A landscape with many valleys, sampled at points; each row gives a point and its height.
A ball rolls from a point to the lowest of its 2 nearest points, and stops where none of them is lower. Distance is the straight distance between rows; heights are no part of it.
J_116: [  9  -3 -11   2  13  -6 -11 -15 -12  -5 -12  15 -16  -4  -7  13  -9  21
  -3 -10]  (h 631)
J_552: [ -7  11 -24  14  17  14  13  -9   7  -4 -23   4  -4 -18  15  -7 -27   8
  -7  -1]  (h 589)
J_196: [  4   1   7  -7   5   9   3  -6  -7  27   7  -9   4  -7  12   6  -4   2
 -34   5]  (h 683)
J_215: [ -9  -8  14   7  -1  15 -14 -36  -3  17 -20  14   0  17 -26  -4  28 -20
   7   0]  (h 425)
J_876: [-11  -4 -11  -4   0  -1  20  34   6  -4  26 -10  14   0  12 -16 -25  18
   4  13]  (h 279)
J_521: [ -4  24   7  11  -4   8 -17  -5   1  17   9 -11  16  27   3 -14  12 -32
  -2  25]  (h 339)
J_559: [ -4  10   7  -5   1   8 -16   9   5  11 -14  -2   0  18  -7  -2  28 -32
   2  20]  (h 396)
J_966: [ -4  -7 -18   5   7  10 -10  31   5 -17  26 -21 -13   6  -4  12  -2   3
  -2 -30]  (h 361)
J_324: [ -9 -16   4 -15   8   6  -4  14  -3  19  12 -30  15  -9   0 -23  -8 -17
   7  14]  (h 630)
J_816: [ 23   8 -18   5   4  -5 -16 -21   2  -5   3 -11  -1  -5  16   6 -17   4
  -1 -11]  (h 488)
J_616: [ 11  15  14  -7 -26  -6 -12  -2  -1  -2 -11  24  11   6   2  -2  17  -7
   9   8]  (h 378)
J_712: [  3 -17   6  11  19   4 -16  18 -26  18   7  -7  -6  33  -2 -14  15  -3
   5  22]  (h 304)
J_28: [ -8   7  -4  13   5   9  40 -18  -7  15  -9   8   3 -37  23 -12 -25  19
 -29  -3]  (h 556)
J_721: [-14  -2  -6  -6  10   7  25  27   5   2  14 -25   8 -10   2  -5 -12  19
 -15   2]  (h 335)
J_91: [ -4 -15  -5   5   7   7 -21   3  -5  -2  -9   1  -2  29   2 -15   4 -15
  18  22]  (h 228)
J_90: [-14   3  -4  -1   9  15   3   6 -11   9  -1   9   7  12  14 -13  -9  -7
  18  13]  (h 130)
J_707: [  6   1  -7  -6  11  10   7   8  -4  13   0 -10 -17 -14   1  24   3   6
 -45  -3]  (h 668)
J_392: [ 10   5 -26   6   5   0   6   7  22 -35  -1  -7  -7 -24   9  18  -8  45
 -10 -21]  (h 711)
J_986: [ 24  18  10 -14 -11  -7 -11  -8   4   0  -5   6  13  -5   1  10  -2   0
   5  -1]  (h 424)
J_678: [ -2 -14  20  -5  15  -4  -3 -22 -14 -12 -17  13  10   4 -25  -6  -3   5
  32   4]  (h 347)
J_179: [-10 -14   7   8  -1  -8   5 -23  -7 -19   0  31 -17   8 -10   4 -17 -11
  19 -18]  (h 403)
J_842: [  1   5 -21   4  15   4   8  -9 -13   3 -24  20 -12  -1   3   8 -16  20
 -12   7]  (h 611)
J_566: [  6   0   8  17 -12 -17 -19   4  -5 -13  19   9  -7  39  -5   3  14 -24
   8  -2]  (h 375)
J_371: [  0  -1   5  13  -5  -7  -1 -25   1 -15   5  15  -2  -9  10  -3 -25  -8
  17 -23]  (h 434)
J_612: [-10   4   6  -9 -11   6   9 -12 -11   9 -14  41  -1   4  -9   4  10   3
  17 -12]  (h 582)
J_878: [-16   3  -7  -2   1   4  20   9  10 -12 -12  12 -10 -15  -9  13 -11   7
  -3 -22]  (h 432)
J_75: [  4   1  -5  -5   5  -2 -18 -34  17  -9 -28  -1   4 -13  -5  -9   6 -26
  27 -10]  (h 574)
J_537: [ -2   7  22  -2  -9 -17  13 -28 -19   2  -3  12  -5   4 -30  21   4 -17
  -4   4]  (h 510)
J_704: [ -1 -11  35   5 -28 -12 -14 -11  -3  -4   0  10  15  36 -24 -11  45 -14
   2  34]  (h 276)
J_128: [  4  -8  14   2  -3   8 -25 -18   4   3  -7   9  -9  18 -25   6  36 -25
  15  -7]  (h 394)
J_554: [ -7  13  -4   7 -13   3  14 -17   3   7 -13  25  18  -7  25 -25 -17 -17
   1   8]  (h 275)
J_632: [  6 -10  24  -8 -17 -24  -2  -5  11 -23 -11  19   4  23 -18   3  25 -21
  13  22]  (h 190)
J_306: [ 12  13   8  -9 -17 -23   3 -34  -3  -8  -4  15   0 -12 -13  19  -3  -2
  -4  -4]  (h 472)
J_657: [-19   9   0  -3   6  13  26  14   2  -7  15  -4   4 -16  -7  11 -11  16
 -12 -19]  (h 387)
J_93: [  2  15  11  -4  -8  -2   6 -31 -19  15 -19  30 -12  19 -31  11  16  -9
   1   7]  (h 540)
J_702: [ -9 -15 -23   5  16   9  -3  28   2  -9   4 -20 -14   6   5   3 -13  -5
  -8  -3]  (h 296)
J_517: [  0   5   5 -13  10 -24  -1  -3  17 -33 -29   1   0  -8 -15   1  -1   5
  27 -10]  (h 519)
J_606: [  6 -10   7  -2  -9 -12  -6  11 -18  29  42 -19   7  18  11  -5  -7  -9
 -22  20]  (h 712)
J_703: [ -2   2  10   2  -1   2   1  11 -13   6   6  17  -2  17   1  -2  -1  -3
   0   3]  (h 222)
J_864: [ 14   8 -16   4  -6  -2   2  -7  -2   4  11  -3   9 -13  25  -7 -27  10
  -6   6]  (h 516)
J_635: [ 15  -1  21   0 -25   1 -16 -11   2  10  -6  20  20  22 -11  -9  38  -7
  10  28]  (h 328)
J_368: [-15  19 -22   9  -3  17  13  34  -5  18  28   3   4  10  26   0 -11  18
 -10  -7]  (h 644)
J_92: [ 14 -17  19 -16 -17  -5   6  11  -5   3 -16  13 -13 -13   1   5  15   3
  -7  -4]  (h 621)
J_813: [ -3 -11 -13   9  23  -1  -6   6   4 -19 -10  -8 -26   9  -4   4  -9 -20
   3   1]  (h 364)
J_649: [  4 -18  38  11 -20 -17  -4   3  -5  -9  10  -1  -4  28 -30  -3  58 -27
   8  22]  (h 192)
J_390: [ -6  20 -22  13  18  19  15  20   5  16  16   2  -2  -1  31  -1  -9  39
 -28   4]  (h 624)
J_344: [ -1  10  -1  -6  11   4  -7 -15   6  -6 -29   4   8 -17  -3  -2  -3   8
  32 -11]  (h 551)
J_599: [ -5   7 -21  13 -15  -1  16  -5  23 -13  21 -24  16 -41  19  -1 -34  23
  -7 -27]  (h 633)
J_237: [  6   3  -5  -9 -12 -12   1  29  18  -8  31 -27  -4 -10   5  20   3   1
 -16 -16]  (h 688)
J_910: [  1  -6 -16  19  -6  -1  19 -20   5 -10  -2  -7   2 -37  23  -7 -31  12
  -8 -18]  (h 619)
J_422: [ -7  -3  -1  -9  13 -28  -8  -9  12 -32 -26  11 -15  17 -19   8   3  -2
  21   3]  (h 482)
J_448: [-10 -16  18  -7   2  10   4 -31  -4   6 -16   2  18  -3 -14 -21  -1 -15
  21  10]  (h 390)
J_15: [-19  -6  25   3   1  21 -14 -30  -4  32 -24  13  15  21 -23 -15  38 -18
  14  21]  (h 448)
J_717: [ -2   5  -8  -4   9  -8  -1  17  29 -30  14 -22  -3 -17   3  12  -7  34
  12 -29]  (h 730)
J_957: [ -8  21 -10  10   6  23  21 -14  12  13  -5 -11  12 -37  12   2 -17  22
 -16 -27]  (h 586)
J_921: [  2  15   3   9  -9   6 -16  14  -4  -7  16  14  -6  16   5  14   3 -18
   2  -1]  (h 303)
J_354: [  9  13 -18   6 -17   7   5   3  24   4  32 -19  17 -27  23  -2 -12  17
  -5 -25]  (h 647)
J_328: [ -3   1  15  -6  17   7   0  -5 -24   5 -12  15   3  20 -33  -2  11  14
  22   6]  (h 288)
J_412: [ 13 -13 -18  -5   1   0  11   6   6 -23   2  -6  -1 -23  11   1 -16  43
  -6   3]  (h 694)
J_737: [  1 -20   9 -14   5  -2  -9  -8   4   3   4 -31  17 -17  -1 -18 -19 -30
  14   4]  (h 614)
J_43: [ -4 -14  21  -3 -13 -23   7  -2  -3 -24   8  24 -13   2  -3  12  -6  -4
  15 -21]  (h 357)
J_240: [ -1  34 -26   3  12  21  20  -9   7  16   3  -2  11 -13  24  -3 -12  27
 -22  -3]  (h 605)
J_597: [-10  -4   3  10  13 -17 -14   0  -1 -30 -11   8 -14  27 -17   9   4 -27
  14   5]  (h 431)
J_262: [  2  -8   3  -7  15   8 -18  -1 -18  11 -14   8 -11  11 -23   1  23  -3
  10  -5]  (h 345)
J_481: [ -4  15 -21  28   6  24  24 -23  -1  19 -14   7   6 -37  27 -19 -20  22
 -10 -15]  (h 570)
J_372: [ -2  -4  18 -16 -22 -28   6 -10  14 -24  -9  23  -3   4 -11  12   8 -21
  12  -4]  (h 287)
J_33: [ -8 -15  30   2  10  18 -10 -15 -21  28 -10   6   8  23  -7 -15  18  -3
   6  24]  (h 476)
J_778: [ -3 -23  11 -18   3   6   8  20   4   5   5 -17  14 -22  -2  -3  -4   1
  14  -8]  (h 651)
J_642: [-10  14  -4   9  -2  18 -12 -20  -5  28 -14  11   9  22  14  -5   3 -33
  -9  17]  (h 284)
J_519: [  8   6   2  -1   8  -4 -20  15  -6  -4  -6   3 -27  10 -13  13  30   1
  -4  -5]  (h 402)
J_729: [ 10  19 -12  -9 -10   4  -4  20  31   7  21 -33   9 -27   8  10   1   7
 -19 -15]  (h 667)
J_978: [  7  -3  -7  -4  -4 -17 -10  31   6 -12  19 -20  -8  12  11  -5  -2  -4
  14   5]  (h 289)
J_909: [ 11  18  15  -2 -13  -9 -16  17  -3   3   0 -11   1  24 -20   2  48 -32
  -6  28]  (h 365)
J_708: [  3  -1  -7  -8  -9 -20   2  33  43 -25  23 -30  -7 -14   6  23  -2  20
   6 -30]  (h 713)
J_943: [-14  10   1   1  -5   6  15 -10   1  19 -16   6   8   1  17 -13  -6 -25
 -13  22]  (h 229)
J_565: [ -1  -3 -21   3  -5  -4  -4  24  13 -14  27  -6   1   5  18  -5 -26   3
  13  -6]  (h 196)
J_338: [  5   7 -13  18  11   8   2 -26  -3  -4   7   4  -7  -1   9   2 -31  -9
  -2 -19]  (h 460)
J_170: [ 10 -23 -25  -3   3   2   3  10  -2   0  -6  -8   7 -18  27 -21 -19  38
   1  12]  (h 679)
J_497: [-13   2 -22  12   8   2  15  -3  10 -21  -2 -15   0 -18  13  -9 -36  15
  -3  -6]  (h 606)
J_732: [  9 -18  -7 -12  -1   9  -2  14   3   5   8 -12  10 -21  18 -23 -11  14
   9  -7]  (h 666)
J_650: [  6   0  -4 -12   2  -5  -4  -1  -3  31  20 -22  16  -1  16  -8 -22 -15
 -20  23]  (h 698)
J_710: [  4   1  -4   6   4  -5  13 -14 -11   8 -12   5   9 -19  27 -12 -21  15
 -24  10]  (h 538)
J_71: [  3   1  -4  -4   1  -4   4  33   3 -16   0   0 -25  -1 -10  17  17  13
  -8 -14]  (h 458)
J_25: [-11  21   6  -3   2   9   5 -40 -17  21 -22  35   4   8 -16  -7   7   7
  17   4]  (h 562)
J_289: [-16   2  -8   4  21  13  21  27  -9  21  28 -27  -5   3   1   9 -14  32
 -31  -2]  (h 383)
J_180: [  0  -5  12 -14 -15  -5  13 -11 -12  14 -21  28   6 -14  -4   4   7  -2
  -1   0]  (h 600)
J_905: [  4  -8  -5   1  -5 -11   4  43 -22  16  41 -28  -6   8   0  -5  -3   2
 -31  15]  (h 726)
J_104: [ 15  -8   4  11   4  -8 -15  23 -26 -10  14   0 -14  40  -8   0  20  -4
  -1  10]  (h 367)
J_686: [  6  -8  25 -11 -16 -24  -7  16  -4 -15  -6  -4  -3  18 -19   2  49 -22
   4  27]  (h 290)
J_253: [ 12   2  -4  -4   7   6  -6  -2  -6   6  -6   3 -18 -15 -11  24   7  20
 -17 -23]  (h 650)
J_847: [ 12 -21  11 -12  -6 -12  -3  31  -3   0  -4   0  -7   2   0   8  12   2
 -13  15]  (h 645)
J_618: [  6 -21   9  -7   1  -3 -27 -22  13   3  -9 -15   4  -7   0  -7   6 -30
  15   5]  (h 594)
J_770: [  0   1 -11  -2  11   7  -2  23  10  -5  12 -26 -23  -8 -11  26  14  13
  -6 -28]  (h 412)

Where does a ball stop that starts at each point below?
J_778: J_702
J_816: J_632
J_92: J_649
J_240: J_632
J_306: J_649
J_606: J_552
J_237: J_552
